Each row is a point on a tangle of strands that fork, close into loops and nearly touch. The rows are in no order.
In the rows, zero is written as 128.
Points whose rows are less than 97.1 apart are linked; no others are.
z497: 121	129	104	141	141	127	125	144	130	150	118	117	148	107	159	131	119	108	162	156	171	124	123	141	121	168	106	143	120	111	132	141	118	150	128	130	138	124	129	119	121	119
z283: 155	146	95	142	156	133	117	120	157	141	124	154	150	108	159	148	139	123	114	155	122	119	110	138	106	167	120	155	127	137	125	122	107	141	119	140	127	124	150	143	105	128
z249: 141	133	152	107	117	136	143	126	124	107	126	143	118	150	126	133	120	114	111	106	140	120	158	132	143	131	96	126	131	135	96	147	146	102	120	124	141	155	125	130	154	182
z797: 144	133	162	115	116	139	137	137	120	83	159	163	105	122	124	126	135	136	105	109	113	130	154	115	146	107	145	121	124	132	104	168	154	118	133	114	138	164	147	145	104	145
z677: 121	119	173	107	115	122	129	149	87	92	141	158	91	148	107	120	142	141	116	112	108	130	160	105	157	101	132	129	114	135	114	160	169	120	130	106	149	152	136	145	116	129
z911: 144	135	106	144	156	128	113	113	153	146	158	152	124	116	142	152	121	142	107	156	107	119	132	125	118	168	123	142	145	140	125	125	109	141	116	136	144	128	173	167	113	135
z829: 95	113	156	139	112	130	127	143	116	142	107	97	104	107	99	141	134	133	126	146	133	149	85	115	118	102	139	135	126	142	121	116	110	99	135	109	134	95	139	154	157	122
z923: 115	112	133	105	119	129	86	155	146	148	119	120	124	125	125	126	139	108	146	157	119	149	126	129	141	123	133	152	132	161	139	126	144	121	115	119	153	127	163	163	127	148
z404: 101	108	114	132	136	103	138	123	121	164	142	118	151	128	128	127	125	146	165	110	127	114	140	133	111	116	149	115	157	120	153	111	146	131	146	135	100	125	141	142	109	122
z624: 120	141	146	126	138	138	136	127	139	132	126	136	100	123	111	127	118	89	80	143	116	117	125	120	125	126	87	115	117	124	84	148	84	78	130	113	158	144	126	153	144	145
z88: 123	136	102	134	138	115	113	122	105	150	157	105	125	133	125	142	110	139	161	151	126	141	154	137	143	134	125	103	134	94	118	135	129	151	127	140	135	138	146	124	124	116
z410: 137	172	135	118	131	130	135	113	111	91	129	132	140	144	143	144	139	134	140	141	96	149	115	144	156	127	92	131	124	110	121	154	134	137	130	112	129	146	108	91	101	125
z493: 114	141	122	125	122	123	154	130	129	143	130	101	88	130	112	139	106	100	107	143	147	137	103	131	117	130	83	140	117	110	107	133	116	94	155	117	146	134	117	136	164	100
z299: 104	113	168	103	126	121	124	141	118	121	144	84	114	126	94	107	148	136	156	146	94	142	112	106	146	87	141	115	133	159	139	138	132	137	139	133	141	120	129	133	117	156
z535: 124	112	125	107	130	130	112	135	119	142	117	88	148	141	125	124	124	119	161	140	136	131	158	148	155	114	149	95	124	125	115	139	138	143	123	148	130	118	123	106	139	165
z578: 135	128	145	141	103	142	126	142	142	136	89	131	128	105	136	123	121	113	113	117	134	108	114	127	107	143	164	134	128	143	145	128	134	105	140	119	121	130	110	108	135	100
z415: 130	162	86	154	161	131	139	111	149	150	131	137	151	117	149	139	135	119	134	142	128	110	136	159	112	139	103	127	129	100	128	119	128	162	141	129	142	108	144	110	106	154
z157: 131	142	110	123	137	135	140	148	151	142	110	109	178	116	130	113	138	111	158	117	121	98	135	119	107	126	171	119	133	130	159	132	108	128	132	151	108	131	129	118	90	133
z13: 104	122	132	139	158	116	138	158	137	133	164	123	150	107	136	111	149	146	130	138	139	116	115	115	97	127	125	116	140	147	143	125	134	144	136	136	89	122	157	139	102	165
z7: 136	77	117	129	107	119	146	140	120	138	109	133	127	143	133	130	149	118	114	61	151	103	144	119	122	119	165	149	136	129	145	105	150	122	126	133	104	147	136	114	123	106
z288: 151	124	121	130	122	139	108	118	148	133	124	127	142	116	145	127	112	111	131	111	119	101	163	141	104	124	188	95	139	111	135	137	131	133	132	130	116	136	106	109	120	128
z560: 130	101	124	141	115	130	153	132	108	133	101	108	142	144	120	112	150	129	130	76	129	83	119	124	127	117	153	139	119	127	148	94	134	131	142	125	99	136	127	113	97	90
z197: 138	123	135	86	150	116	130	128	126	84	154	142	181	113	120	128	122	118	170	139	128	160	130	114	147	108	157	127	152	134	118	162	147	135	119	143	130	130	141	137	73	127
z555: 144	123	126	117	118	117	86	143	90	127	127	91	141	140	123	117	120	125	179	140	143	166	122	130	147	124	145	127	114	125	122	125	123	158	120	134	119	121	117	105	113	122
z368: 125	133	91	163	126	166	146	118	161	167	105	146	92	141	136	134	117	101	86	70	147	124	137	130	140	137	118	170	135	110	135	100	152	110	119	113	114	106	101	119	147	118
z412: 120	128	118	141	118	101	136	137	110	138	156	103	106	138	121	134	121	158	140	143	134	135	126	123	134	145	96	134	126	113	127	127	139	140	148	136	139	149	144	124	138	116
z961: 144	124	125	101	142	121	143	135	148	100	125	144	173	101	118	113	138	118	154	118	112	109	121	117	110	111	174	113	142	137	147	145	120	136	149	158	126	122	130	111	86	135
z349: 117	127	135	125	122	150	133	139	121	125	104	115	53	146	108	128	122	115	83	123	175	152	109	107	123	116	108	141	118	133	108	107	123	104	128	118	142	104	102	147	181	118
z298: 135	154	125	130	145	140	116	118	117	121	128	135	131	125	139	158	139	142	101	160	116	130	93	120	125	132	116	135	107	120	135	132	129	133	134	111	126	139	115	114	116	84
z205: 159	121	81	148	114	151	90	102	112	143	134	129	111	147	144	158	108	124	113	97	134	136	152	137	115	129	146	152	123	87	131	119	131	150	103	114	123	114	133	120	142	95
z733: 122	110	144	123	122	95	142	152	129	121	121	141	156	124	128	126	138	134	146	108	131	119	111	116	114	120	121	122	133	133	138	134	137	110	146	119	119	124	131	117	134	131
z676: 135	114	88	140	114	115	133	106	147	155	125	146	152	133	140	141	101	99	121	113	135	121	156	152	102	153	92	150	135	106	127	122	110	125	118	124	151	95	142	136	154	130
z848: 129	144	147	119	120	140	124	142	114	111	111	146	81	137	132	152	131	130	86	135	132	133	121	112	149	114	117	138	101	131	135	139	117	122	109	119	147	141	121	133	154	103
z431: 132	166	130	113	155	120	146	131	150	113	140	92	129	144	113	103	151	135	135	170	106	134	122	142	163	114	118	96	132	130	131	136	115	157	125	155	127	132	110	112	106	164
z149: 118	120	139	122	153	105	124	128	139	124	136	132	147	142	139	90	129	147	171	162	136	161	135	128	158	144	131	123	155	125	147	135	125	147	129	115	127	110	132	130	87	120
z437: 137	126	131	126	140	125	130	122	125	105	177	141	159	121	131	151	131	139	83	123	132	106	129	135	99	121	129	113	120	145	101	129	149	126	141	140	112	150	123	150	129	132
z56: 118	126	154	124	111	142	118	142	120	114	92	126	78	137	121	145	136	128	84	123	159	149	101	122	130	105	134	131	107	132	119	108	105	116	118	115	145	123	124	136	180	101
z929: 129	121	117	131	137	128	111	124	157	154	141	108	121	123	126	92	139	103	134	151	116	121	168	140	137	149	90	124	145	138	120	124	110	137	100	153	163	136	152	152	134	199
z370: 120	104	136	100	127	119	120	145	103	120	147	83	135	137	95	114	152	130	159	147	114	166	124	115	149	99	158	121	130	151	120	115	161	149	122	146	133	123	146	150	97	142
z988: 102	137	132	136	129	110	122	139	120	145	133	88	101	137	114	116	132	147	153	173	127	147	108	125	140	147	97	145	123	135	133	121	120	124	139	135	153	137	141	140	133	109
z329: 127	149	93	158	134	144	129	97	140	151	119	152	123	114	139	132	140	124	99	86	111	68	132	132	92	144	118	133	122	127	154	99	133	124	132	127	113	150	118	108	103	107
z464: 125	120	165	131	103	153	110	145	132	133	92	122	85	108	122	123	115	132	112	130	138	125	112	119	113	133	167	138	122	156	131	135	141	105	142	110	131	117	121	134	155	118
z803: 131	126	134	91	142	119	132	134	144	94	132	145	172	104	116	103	133	122	172	133	123	135	137	140	143	104	164	111	147	128	131	160	136	148	129	152	133	120	146	117	95	160
z119: 133	160	134	131	149	150	124	103	133	107	164	114	153	125	128	148	134	134	100	148	103	127	101	138	121	102	133	101	101	123	124	122	132	137	141	110	121	132	102	126	111	97
z34: 154	128	96	145	108	129	125	99	118	159	132	152	116	150	137	145	116	134	109	93	115	111	147	141	120	129	142	156	138	114	148	104	138	123	114	125	111	121	126	137	145	100
z123: 143	167	116	143	132	151	132	143	120	124	131	144	94	162	130	133	116	131	113	97	140	144	125	111	158	105	138	135	110	118	133	122	179	143	120	128	110	120	114	114	145	134
z78: 115	98	129	113	121	128	95	149	103	131	137	81	140	128	119	107	139	124	188	146	144	174	118	122	146	120	143	132	125	138	130	122	140	154	118	133	117	114	146	129	109	147
z770: 116	82	161	119	106	106	116	140	113	81	146	123	128	142	113	114	141	154	140	138	112	143	98	112	154	115	103	144	122	155	119	147	106	135	131	113	147	142	109	107	129	125
z411: 128	140	137	127	131	108	148	138	140	130	127	150	145	119	121	133	129	116	119	128	126	114	115	124	119	118	108	108	123	133	118	131	112	96	140	129	133	133	142	140	155	158
z25: 146	133	127	146	123	135	143	146	112	111	128	155	94	158	114	112	114	149	129	89	137	148	128	97	149	126	147	129	132	117	131	119	159	128	132	132	97	111	110	123	136	111
z840: 107	116	174	115	123	119	130	125	121	76	145	136	137	128	99	97	124	154	139	144	100	131	110	116	154	113	108	100	116	148	133	153	98	133	125	122	148	136	110	104	124	141
z139: 125	150	129	124	132	136	115	127	128	131	113	128	116	122	138	165	140	122	102	165	118	131	103	129	134	128	103	146	103	136	129	127	111	127	120	124	149	139	129	124	152	107
z831: 140	112	112	91	131	100	121	143	116	122	125	126	127	131	152	164	129	133	149	150	155	145	132	136	124	144	117	155	141	130	130	141	128	146	117	142	141	147	134	135	132	118
z550: 124	153	117	139	137	166	142	119	127	111	112	179	131	137	148	136	145	135	89	79	130	126	121	121	138	122	130	158	114	113	148	107	147	124	116	118	99	125	119	120	138	91
z622: 120	110	109	142	114	120	148	117	145	150	102	134	119	108	133	148	123	109	94	106	137	102	137	126	103	151	122	156	144	130	127	113	115	84	127	125	135	132	118	140	156	95
z181: 128	95	158	125	115	136	147	147	113	78	102	169	98	121	118	125	147	149	117	98	157	149	106	83	134	119	152	137	129	134	141	122	130	137	122	123	116	105	117	124	140	98
z784: 110	134	154	131	121	129	145	136	146	134	92	111	133	103	112	104	113	111	137	119	126	109	108	124	98	136	146	117	127	145	137	130	109	99	155	112	131	101	90	120	137	114
z417: 154	109	118	125	116	122	119	128	142	134	143	140	129	130	150	152	124	123	105	118	150	106	152	144	99	148	99	132	125	144	104	142	125	136	127	132	136	146	142	132	157	173
z350: 111	127	142	114	138	106	125	149	136	144	114	125	156	109	126	105	132	113	176	134	138	134	113	120	115	124	133	127	136	147	155	124	126	116	133	125	132	107	128	141	122	138
z748: 103	108	93	157	140	126	132	142	149	172	133	120	138	100	150	115	135	116	142	112	147	96	145	127	80	158	130	124	146	132	132	125	118	143	125	144	115	126	152	137	109	164
z660: 106	119	129	131	107	122	88	141	134	159	123	107	102	129	125	130	119	118	138	147	126	138	136	138	119	140	120	129	128	149	125	140	142	107	128	120	165	139	154	157	139	142
z940: 107	116	135	142	119	125	138	130	136	149	101	108	128	121	115	110	144	132	113	77	116	70	111	145	128	138	147	121	127	139	145	93	113	100	144	120	98	153	131	98	107	88
z537: 141	114	165	99	106	129	130	144	90	103	112	138	88	155	106	112	143	125	127	107	118	143	158	102	174	107	123	138	115	137	100	138	164	126	114	138	154	155	125	130	126	147
z156: 113	153	140	119	148	133	114	123	172	135	130	119	135	103	124	119	135	139	134	162	115	124	128	142	117	134	167	96	139	141	148	124	117	136	149	131	117	117	130	156	113	138
z259: 159	148	114	123	140	156	136	116	127	109	154	132	124	152	120	136	104	132	94	100	119	121	140	112	137	102	166	139	125	126	134	133	168	132	107	133	106	124	107	119	143	133
z326: 155	137	130	101	138	132	116	124	105	100	138	108	138	157	131	150	142	139	139	152	139	173	111	132	147	119	127	153	111	116	98	126	134	137	124	142	132	145	129	137	101	89
z314: 129	114	111	126	119	119	142	118	131	131	97	143	104	131	157	163	131	130	95	116	152	113	129	128	99	144	123	161	132	121	139	110	121	120	132	124	135	113	117	127	159	91
z24: 118	121	157	130	120	100	137	127	110	112	131	137	138	156	119	109	139	160	157	132	105	156	122	133	163	115	117	110	130	127	117	132	127	123	148	117	133	114	140	138	119	127
z979: 129	144	154	113	144	142	138	114	124	84	146	143	163	110	117	141	134	145	116	149	104	124	109	119	141	104	149	99	105	125	126	144	105	140	136	122	128	130	107	124	117	99
z993: 152	126	150	126	115	155	107	132	137	111	155	168	112	131	127	118	106	126	107	103	118	128	163	113	140	128	157	120	124	132	129	149	166	117	126	114	131	154	135	146	137	148
z184: 119	134	100	143	123	123	109	116	134	177	156	113	114	119	130	135	101	130	150	136	128	113	163	138	132	138	123	116	150	97	129	134	121	133	125	131	141	132	163	138	149	144
z338: 122	131	143	154	111	134	127	126	101	110	98	136	101	134	107	118	121	144	114	139	133	160	91	110	136	135	119	128	109	135	128	116	106	129	123	93	129	91	92	104	140	89
z542: 148	132	145	141	122	150	122	126	130	120	100	140	123	125	124	120	125	134	131	116	111	118	111	113	126	131	170	119	115	125	143	115	144	115	139	118	117	110	105	115	126	83
z226: 128	135	102	150	130	132	129	99	137	155	174	116	129	117	135	145	107	143	108	117	109	86	141	147	82	135	140	118	136	131	125	109	127	139	148	140	106	139	136	143	125	141
z456: 116	89	115	149	113	112	121	128	100	172	129	116	118	126	132	137	129	142	162	121	147	134	127	133	116	126	139	121	147	110	129	102	141	136	134	120	109	101	153	145	131	129
z353: 126	145	108	159	123	143	133	118	125	159	127	122	133	118	146	133	120	136	120	115	129	78	127	143	82	150	131	127	121	118	143	115	136	134	151	131	116	136	119	119	119	120
z696: 94	105	135	142	108	127	141	135	116	165	120	106	119	125	123	146	132	152	138	126	128	128	110	126	101	115	140	132	137	134	135	105	130	110	147	109	113	108	145	154	145	135
z711: 94	130	159	157	126	119	152	118	162	138	101	117	128	106	106	102	118	133	124	115	122	107	112	125	107	131	122	89	137	131	139	135	81	92	145	118	120	110	100	111	130	110
z483: 162	113	138	126	113	129	124	144	97	84	114	156	92	138	109	126	144	142	128	109	161	161	114	92	130	124	145	128	124	136	114	110	143	142	131	126	103	106	114	126	124	119
z504: 137	124	118	129	144	121	108	113	166	145	164	124	123	141	123	112	130	133	122	141	110	129	173	143	126	140	120	97	145	148	127	128	112	152	115	149	146	122	160	164	124	200
z400: 104	114	142	135	107	121	117	153	116	138	125	81	99	128	113	122	141	148	150	161	140	167	81	121	138	129	121	156	128	150	133	118	110	121	141	123	133	114	136	140	133	114
z682: 95	131	144	152	126	123	125	125	113	126	114	118	121	124	120	122	116	164	119	146	127	137	90	129	119	134	103	125	110	135	141	125	99	123	133	106	133	110	107	106	145	86
z8: 139	145	134	158	125	139	145	127	120	120	84	147	112	131	123	127	134	127	117	114	129	139	101	112	137	115	136	125	116	115	135	107	130	114	133	105	119	87	101	110	140	92
z974: 109	138	113	149	142	139	134	141	149	165	123	112	121	84	151	121	132	124	132	156	138	107	118	117	88	177	139	137	150	152	145	119	111	132	128	134	118	120	144	142	107	146
z268: 124	155	101	155	162	116	165	131	152	154	118	137	156	118	149	106	137	118	135	136	150	97	139	153	116	144	125	108	134	107	138	116	109	156	139	150	118	112	131	124	99	153
z602: 117	151	132	112	139	132	107	116	163	134	130	116	120	131	114	107	143	129	127	159	115	123	144	146	122	132	137	91	137	150	146	116	109	139	136	140	143	128	132	164	132	189
z742: 129	124	85	148	121	126	156	99	151	149	116	155	133	122	140	138	106	93	96	86	134	105	140	149	102	157	98	158	140	107	123	116	122	97	131	119	135	119	121	127	148	106
z954: 147	128	124	134	120	120	117	108	142	128	152	156	120	133	136	150	116	135	97	140	89	116	156	134	114	154	111	126	135	146	121	141	112	130	121	125	152	130	148	157	123	134
z499: 132	163	95	141	136	117	137	100	120	140	139	131	137	147	135	154	121	131	109	113	113	101	131	139	109	105	100	126	121	120	141	119	136	131	128	128	131	126	136	106	152	150
z168: 126	137	152	108	127	130	147	136	135	103	121	148	142	112	117	147	125	106	111	135	118	110	115	125	140	94	110	115	105	134	114	141	92	106	117	123	138	138	120	121	170	161
z221: 111	121	95	149	140	112	121	136	158	176	138	130	136	99	141	119	111	106	149	125	152	115	146	135	108	150	118	115	164	110	130	131	114	117	125	133	127	127	158	144	141	154
z704: 131	162	143	114	119	125	135	120	112	108	114	166	116	123	144	144	126	134	136	131	95	135	145	123	141	153	111	122	134	117	119	151	119	111	125	105	139	145	129	147	118	117
z113: 105	120	128	152	127	155	138	124	132	150	95	127	65	126	120	134	110	131	89	105	167	127	114	107	111	143	121	151	133	138	123	102	135	109	128	122	119	109	101	147	175	106
z11: 137	133	124	106	140	136	106	121	152	131	141	118	158	120	127	129	127	118	146	145	122	132	156	142	114	127	182	95	137	127	138	131	129	150	135	140	129	124	110	148	104	131
z476: 134	130	108	137	116	115	123	121	120	157	102	142	152	137	144	136	107	102	148	112	138	129	145	149	123	133	118	124	131	106	130	113	124	109	132	119	135	102	129	137	155	125
z965: 127	107	146	108	130	113	149	141	133	80	164	136	171	121	119	143	134	136	138	123	128	144	128	118	138	89	150	135	141	127	103	163	164	123	130	123	116	133	151	130	89	123
z340: 133	156	121	109	133	124	109	123	117	100	126	117	159	145	122	115	140	114	136	144	108	149	145	155	176	120	120	113	136	113	93	142	138	130	106	177	130	162	140	105	105	157
z115: 136	130	162	134	102	115	135	130	97	88	112	164	117	145	118	111	129	152	152	107	113	161	124	121	159	121	123	132	121	123	120	132	134	112	140	105	136	114	130	132	125	115
z684: 110	114	123	107	118	106	99	142	111	110	135	120	147	134	121	119	144	117	135	133	129	146	151	134	166	121	113	129	143	122	88	161	146	125	97	176	130	178	157	114	107	152
z799: 124	117	139	129	144	110	140	138	133	135	151	124	136	140	119	116	130	155	153	157	109	151	124	122	156	125	144	112	149	115	138	126	138	135	142	113	123	104	148	152	103	113
z808: 128	152	153	86	127	119	133	127	125	90	113	140	139	117	104	114	138	111	160	141	97	129	123	139	176	97	110	121	132	148	120	138	109	129	128	159	155	142	116	121	116	164
z590: 128	94	121	101	130	126	92	152	136	133	142	119	124	126	146	152	150	126	134	165	148	161	124	132	130	128	133	150	133	145	130	131	151	144	124	134	134	138	149	152	119	126
z57: 151	138	138	133	123	129	128	112	118	104	142	111	144	138	116	114	109	147	149	114	117	137	126	124	111	121	165	104	128	119	137	121	148	137	147	120	111	118	100	120	108	95
z230: 128	140	105	154	149	143	150	99	141	132	128	162	149	118	149	150	148	130	76	94	97	79	130	128	102	129	121	116	122	122	138	115	117	130	121	126	105	134	113	114	106	127
z308: 157	117	123	132	115	144	119	104	134	128	179	128	143	138	131	146	108	141	77	114	113	102	142	138	90	126	140	139	124	142	126	120	138	132	127	118	111	134	128	150	139	131
z183: 122	103	161	131	131	141	148	110	122	98	136	145	156	95	111	133	130	146	122	115	107	114	125	108	125	86	171	97	112	120	142	127	114	133	125	137	114	120	116	106	128	86
z356: 120	97	161	118	104	134	149	148	119	100	91	150	99	116	116	136	134	117	112	111	161	142	98	104	132	100	135	135	116	127	127	129	108	112	120	113	133	108	115	135	172	103
z237: 104	131	103	148	150	111	145	116	135	173	123	120	154	124	142	103	122	142	163	129	145	101	147	151	112	142	127	117	134	103	151	106	124	156	157	142	107	112	136	125	101	125
z247: 147	120	87	98	139	127	109	120	112	132	151	125	160	130	153	160	116	120	137	155	142	137	150	133	123	145	121	149	129	123	124	138	129	154	101	152	128	141	133	124	120	124
z131: 152	136	124	121	126	133	116	119	91	117	140	121	120	152	128	149	121	134	117	135	111	138	142	137	138	119	131	122	102	117	117	120	161	138	131	128	131	134	121	129	137	122
z681: 83	102	170	140	118	111	123	139	125	118	134	135	132	117	116	127	119	155	116	145	126	137	100	114	120	122	108	111	110	145	140	143	93	121	121	104	129	134	128	122	141	103
z454: 126	140	113	129	155	142	112	123	120	156	136	101	123	108	150	91	130	117	158	164	165	130	138	141	141	157	136	130	133	119	150	109	137	154	112	122	127	118	160	136	136	145
z321: 146	147	133	90	143	123	123	120	109	90	148	119	163	134	125	144	119	120	160	141	128	166	138	127	157	120	142	136	129	122	93	157	143	132	110	148	131	147	133	128	84	109
z204: 133	132	117	125	98	124	108	140	118	136	106	92	104	138	122	121	136	94	146	143	132	156	111	146	148	128	89	143	111	122	112	132	128	125	125	146	153	153	102	108	147	123
z172: 130	137	139	121	123	128	128	125	129	130	132	131	101	137	118	124	136	104	99	123	124	120	137	125	134	130	64	128	120	131	91	135	120	91	130	126	160	166	126	143	156	163
z539: 126	167	122	136	141	138	135	108	115	118	125	163	128	140	133	138	126	150	99	99	113	116	120	127	130	106	105	121	109	111	145	120	144	118	128	110	114	129	123	112	152	121
z983: 125	135	91	155	124	155	133	127	146	131	91	162	94	145	141	136	134	122	90	77	146	132	126	123	138	139	132	176	132	126	144	87	147	134	113	133	114	105	111	125	136	101
z58: 146	111	100	145	110	142	128	121	125	133	83	141	96	139	144	148	147	126	95	89	160	111	124	126	98	139	151	170	126	124	146	79	128	131	123	129	117	105	110	130	133	86
z522: 130	148	134	121	148	121	130	131	132	118	141	110	147	141	121	81	158	132	141	162	114	148	131	152	179	127	104	123	138	130	122	130	124	142	113	162	118	155	129	114	103	150
z382: 155	167	133	90	138	143	134	106	107	83	120	136	150	136	137	154	124	123	149	136	93	153	133	136	161	113	134	127	124	111	111	149	143	133	116	125	131	138	115	112	92	124
z426: 132	147	124	131	127	107	143	126	119	139	106	145	128	125	146	140	119	115	148	132	123	141	135	133	142	144	103	128	126	112	127	131	132	113	131	113	141	120	125	133	134	111
z598: 99	122	160	134	145	114	133	145	151	125	143	121	141	112	123	100	145	147	135	141	128	120	106	124	106	128	111	89	132	152	125	130	103	135	150	129	116	119	126	120	114	178
z440: 148	133	93	129	122	119	140	95	112	141	133	144	154	156	139	147	108	136	108	98	118	97	152	151	112	109	132	145	132	116	139	119	142	130	117	131	111	118	136	115	134	132
z867: 113	130	171	126	136	106	140	125	147	96	143	141	131	125	104	101	135	149	134	135	112	118	110	125	121	122	107	76	122	143	120	153	85	141	137	131	128	128	108	104	117	168
z381: 140	127	117	150	121	154	150	119	142	165	99	128	107	135	130	120	105	109	114	83	149	103	145	125	130	138	136	140	130	115	141	110	147	103	121	114	111	114	100	115	156	133
z860: 132	95	134	120	108	107	133	144	128	111	136	145	148	133	129	144	138	134	141	100	132	139	127	114	121	100	153	135	141	123	128	134	161	119	138	124	106	125	152	123	122	116
z16: 144	123	140	103	140	129	130	120	104	100	132	122	153	155	131	128	134	150	149	159	121	171	97	127	161	123	128	149	110	130	123	121	109	143	129	125	122	110	116	118	88	108
z200: 120	85	123	111	99	119	81	142	117	144	129	119	102	139	128	139	127	105	151	129	136	147	151	119	124	129	99	132	128	142	126	148	149	124	111	123	166	155	137	136	145	148
z592: 107	110	163	152	120	157	141	128	139	149	105	106	91	112	105	124	112	127	102	106	160	118	100	114	115	131	143	131	130	142	115	119	133	89	143	97	121	110	104	137	169	112
z882: 127	167	94	139	168	134	127	125	144	153	121	119	133	99	143	107	115	94	160	163	168	134	125	143	143	162	106	149	130	100	136	119	132	147	115	124	152	117	153	121	128	130
z884: 155	137	115	137	112	117	109	142	109	129	106	99	122	149	131	127	124	120	168	139	148	167	105	144	143	135	104	138	112	112	123	128	119	137	126	129	135	126	116	94	128	111
z395: 158	139	125	125	121	140	138	125	141	113	131	158	105	144	153	139	120	122	86	103	141	112	146	133	121	142	102	132	117	132	102	140	145	127	117	128	121	158	122	109	150	175
z695: 113	141	131	152	130	121	157	126	157	147	113	111	133	117	112	106	138	142	127	96	106	90	115	129	97	134	147	101	142	125	161	117	95	107	152	127	108	134	116	101	110	109
z471: 126	136	101	132	150	152	95	113	130	151	154	100	129	118	141	82	135	113	132	144	139	116	167	147	139	150	119	128	134	122	141	111	116	163	93	143	143	125	164	144	152	179
z549: 107	111	143	118	150	100	135	122	116	108	158	108	141	144	120	74	157	150	136	173	122	141	120	126	176	137	96	143	153	153	129	126	127	148	108	143	131	148	118	120	107	139
z124: 155	109	136	115	120	151	118	124	139	119	150	136	121	114	122	120	108	117	126	105	115	121	167	114	125	118	198	106	137	125	130	147	158	128	126	125	132	135	109	129	132	126
z279: 108	148	123	136	142	118	155	145	139	135	128	129	109	103	110	135	112	98	90	155	137	131	105	127	118	140	88	124	121	114	87	157	88	82	141	120	132	137	117	143	137	114
z26: 136	143	138	139	118	139	123	114	141	122	123	180	113	126	144	142	118	137	97	121	104	111	143	133	122	155	107	130	129	132	120	140	119	113	121	105	127	142	140	157	146	127
z490: 106	89	163	122	119	108	127	142	117	121	150	104	131	147	116	97	163	149	132	170	103	145	113	120	174	126	90	148	127	149	121	135	115	139	128	134	144	149	118	131	107	125
z383: 130	143	147	97	133	116	118	135	137	117	118	141	153	120	120	112	134	109	176	142	119	136	131	134	141	122	132	111	131	144	139	138	124	134	129	145	142	131	131	131	115	157
z378: 135	133	125	117	155	122	137	118	117	130	120	131	167	149	149	124	133	136	166	151	140	162	126	140	162	142	112	137	121	112	121	122	134	147	130	129	118	107	132	122	95	118
z968: 113	146	116	131	121	132	123	128	138	145	129	82	105	119	117	122	134	91	125	155	127	143	98	147	124	136	72	150	111	116	104	117	130	109	147	145	165	148	119	122	150	123
z894: 149	114	115	146	113	157	140	103	148	161	132	123	110	158	132	123	91	115	105	85	151	101	155	127	109	135	112	159	133	119	131	126	138	121	106	114	110	123	118	121	172	149
z982: 145	93	115	129	102	128	115	110	127	142	145	143	124	149	151	144	96	132	101	99	165	110	166	146	104	136	118	142	135	121	126	143	142	143	115	123	124	135	132	117	168	144
z134: 161	123	128	95	106	126	120	132	93	100	123	127	108	158	124	143	128	119	118	119	118	143	151	117	156	106	134	144	118	135	115	134	155	127	106	142	141	141	127	127	148	143
z922: 122	138	88	140	137	126	120	131	137	161	100	117	144	102	152	141	112	110	156	139	135	121	137	124	104	167	128	132	140	112	147	131	108	119	118	134	129	134	129	112	108	105
z893: 147	116	81	117	120	135	99	125	111	146	136	110	147	133	161	160	107	121	135	130	133	140	146	124	103	131	158	139	128	100	132	134	122	142	105	135	121	125	133	122	134	102
z942: 102	79	173	135	121	125	133	132	123	103	140	137	142	116	108	123	126	151	134	127	122	133	107	102	118	95	145	113	117	128	142	142	106	136	127	103	117	128	136	106	139	104
z401: 116	114	128	120	148	125	126	138	140	125	179	119	143	106	131	145	139	137	115	146	114	119	118	127	106	122	135	119	125	157	124	131	141	136	131	129	115	143	149	155	117	155
z392: 136	141	101	150	157	132	149	124	151	129	114	163	152	113	156	159	151	130	98	130	108	95	117	120	98	146	120	128	119	131	127	119	95	136	123	136	119	128	133	127	98	135
z36: 126	138	130	116	146	127	137	136	145	126	144	87	150	136	129	110	126	135	144	163	138	131	143	151	145	132	148	94	139	128	123	146	126	165	134	150	110	125	118	107	110	182
z668: 137	147	162	95	121	135	156	124	117	79	112	157	132	114	105	127	136	121	133	127	106	116	116	127	158	89	125	117	115	135	120	152	110	115	125	135	154	126	123	116	148	152
z927: 111	132	107	140	123	134	114	148	137	162	117	104	138	97	148	130	121	129	147	137	136	122	123	126	98	157	159	143	145	137	148	130	127	116	138	133	111	132	146	136	109	107
z322: 150	124	129	130	109	129	121	130	90	130	144	99	122	146	113	136	115	139	136	112	132	140	134	129	117	114	162	112	122	121	120	121	156	132	139	120	109	122	118	124	128	120

A piece is two or more points that can be reached from each other along the links. Count, over all rows, the pieces, the separate loops (a circle has one, a figure eight two, a Y none), the forks (points with three links) and the tips (points with one).
pieces -> 3
loops -> 3
forks -> 10
tips -> 10

A tip is a point with one link. Name the tips that can be reached along the links from each point below, in the order of the rows.
z131 -> z415, z7, z259
z476 -> z299, z535, z684, z200
z799 -> z410, z157, z115
